Points on a hilly landscape, in no order, each with its height.
A climber steps from a point to whichever of its 3 nearest points has the largest rise for the distance, and stops where none of them is higher. Distance is the straight distance between rows; heights are no part of it.
pizun height 529: |  86 |  93 | 131 |  92 |  81 | 108 | 108 | 119 |  86 | 140 |
Rav height 599: |  84 | 128 | 100 | 101 | 121 |  79 | 129 | 105 | 117 |  84 |
dasop height 515: |  79 | 135 | 118 | 129 |  98 |  66 | 108 | 115 | 106 |  90 |
lero height 850: |  97 | 133 | 128 | 103 | 117 | 102 | 109 |  66 |  80 |  51 |
Rit height 709: | 102 | 115 |  90 | 122 | 100 | 120 | 107 |  75 | 114 |  66 |
vekob height 254: | 111 |  44 |  97 |  76 | 116 | 112 |  82 |  66 |  95 | 115 |
neve height 286: |  90 | 106 |  99 | 125 |  63 | 110 | 110 | 138 |  98 | 107 |
Dedop height 388: |  94 | 112 |  98 | 110 |  96 | 115 |  82 |  80 | 119 |  76 |
Sem height 422: | 124 |  80 | 137 |  81 |  94 | 113 |  94 | 112 |  82 | 136 |
mupuf height 595: |  75 |  87 |  92 | 108 | 112 |  86 |  70 |  79 | 119 |  87 |
Simig height 619: | 107 | 115 |  97 | 115 | 109 | 113 | 102 |  63 |  95 |  59 |
nili height 76: | 114 |  92 | 106 |  65 |  90 |  94 |  64 | 126 | 115 | 119 |
zibu height 496: | 103 | 133 | 109 | 135 |  71 | 101 | 112 | 113 |  74 |  94 |
nobi height 89: |  99 |  85 |  87 |  51 |  78 | 103 |  75 | 111 | 117 | 117 |
bedeg height 431: |  86 |  83 | 103 |  75 | 143 |  95 |  65 |  70 | 100 | 116 |
lal height 278: | 155 |  76 | 110 |  73 |  84 |  99 |  65 | 115 |  84 | 131 |
lif height 561: |  88 | 123 |  89 | 100 | 112 |  79 | 138 | 102 | 113 |  79 |
bifim height 483: | 108 | 107 |  87 | 117 | 113 |  82 |  73 |  76 |  96 |  65 |
Nutor height 605: |  87 | 123 | 101 | 114 | 102 |  61 | 134 | 107 | 114 |  78 |
Tila height 345: | 152 |  63 | 123 |  84 |  75 | 111 |  93 | 105 |  93 | 139 |
noguk height 351: | 103 | 126 |  97 |  83 | 104 | 124 |  79 |  93 |  93 |  99 |
Tinug height 156: |  87 |  90 |  81 |  88 |  91 | 116 |  67 |  79 |  84 | 108 |
gan height 545: |  92 | 131 | 101 |  96 | 124 |  90 | 121 | 103 | 102 | 102 |
ler height 498: | 109 | 121 |  99 | 132 |  61 | 110 | 116 | 127 |  90 |  97 |
pifad height 492: |  83 | 102 | 118 | 109 |  70 | 104 | 107 | 130 | 100 | 128 |
Fure height 513: |  78 |  81 |  92 |  86 | 132 |  79 |  76 |  78 | 124 |  99 |
Zak height 31: | 118 |  82 | 104 |  87 | 117 |  99 | 105 | 127 | 117 | 113 |
lodo height 507: |  97 | 120 |  93 |  98 |  99 |  93 | 140 |  82 |  98 |  64 |
mep height 30: | 116 |  72 | 103 | 104 | 117 | 101 | 112 | 118 | 104 | 115 |
ramov height 766: | 121 | 135 |  97 | 125 |  76 | 118 | 136 | 128 |  83 |  90 |
kegob height 329: |  96 | 124 |  96 | 101 | 114 | 113 | 127 |  86 | 125 |  86 |
bafir height 246: |  94 |  61 |  93 |  84 | 103 | 105 |  75 |  67 |  81 | 113 |
suv height 429: |  87 | 128 | 111 | 120 | 109 |  72 | 115 | 114 |  80 | 102 |
Bev height 557: |  84 |  97 |  91 | 115 | 103 | 102 |  77 |  79 | 120 |  83 |
muled height 460: | 103 |  83 | 138 |  91 | 109 | 110 |  99 | 122 | 100 | 134 |
telag height 86: | 120 |  88 |  87 |  99 | 126 | 102 | 113 | 110 |  86 | 106 |
bof height 184: |  95 |  51 |  89 |  74 |  73 | 112 |  78 |  73 |  97 | 115 |
nokur height 352: | 102 | 113 |  96 | 136 |  68 |  98 | 111 | 117 |  84 | 100 |
gop height 282: |  96 | 100 | 100 | 134 |  98 |  83 | 112 | 104 |  76 | 111 |
nako height 434: | 104 | 117 |  92 | 106 | 101 | 110 | 127 |  75 | 113 |  66 |
zul height 203: | 112 | 107 |  76 |  88 | 106 | 119 |  88 | 106 |  87 | 100 |
balit height 917: |  94 |  92 |  77 | 122 | 110 |  84 |  77 |  69 | 110 |  72 |
fos height 46: | 117 |  85 |  93 |  97 | 121 | 103 | 109 | 118 | 106 | 111 |
tika height 95: | 104 |  77 |  75 |  73 |  81 | 107 |  77 | 108 | 109 | 101 |
bul height 330: | 101 |  56 | 105 |  77 | 132 |  99 |  68 |  76 |  80 | 113 |
Mefa height 700: |  99 | 139 |  97 |  84 | 129 | 104 | 110 | 107 |  92 | 107 |
Birek height 631: |  80 |  98 | 129 | 100 |  72 | 102 | 104 | 124 | 100 | 133 |
kave height 119: | 114 |  83 |  73 |  74 |  94 | 113 |  86 | 121 | 107 | 106 |
tubi height 63: |  92 |  78 | 112 | 116 |  97 |  94 | 114 | 113 | 104 | 115 |
pud height 154: |  85 |  86 | 105 | 129 |  76 |  92 | 110 | 112 |  98 | 110 |
reve height 255: |  92 | 123 |  92 |  97 | 109 | 119 | 104 |  92 | 126 |  81 |
Tugum height 556: |  84 | 119 |  84 | 103 | 102 |  75 | 141 |  95 | 105 |  69 |

For each start below, name the point where the climber stops.
lal -> Birek
muled -> Birek
bof -> balit

Call two points neighbours if one is among the 3 nearest of the other. Go from one point of each pair to the other, from neighbour to neighbour, staying as high as possible. Name the lowest point that can't be avoided.
Rit / lero -> Simig
Mefa / ler -> gop
lero / balit -> bifim
lero / Nutor -> lodo
ramov / Birek -> neve
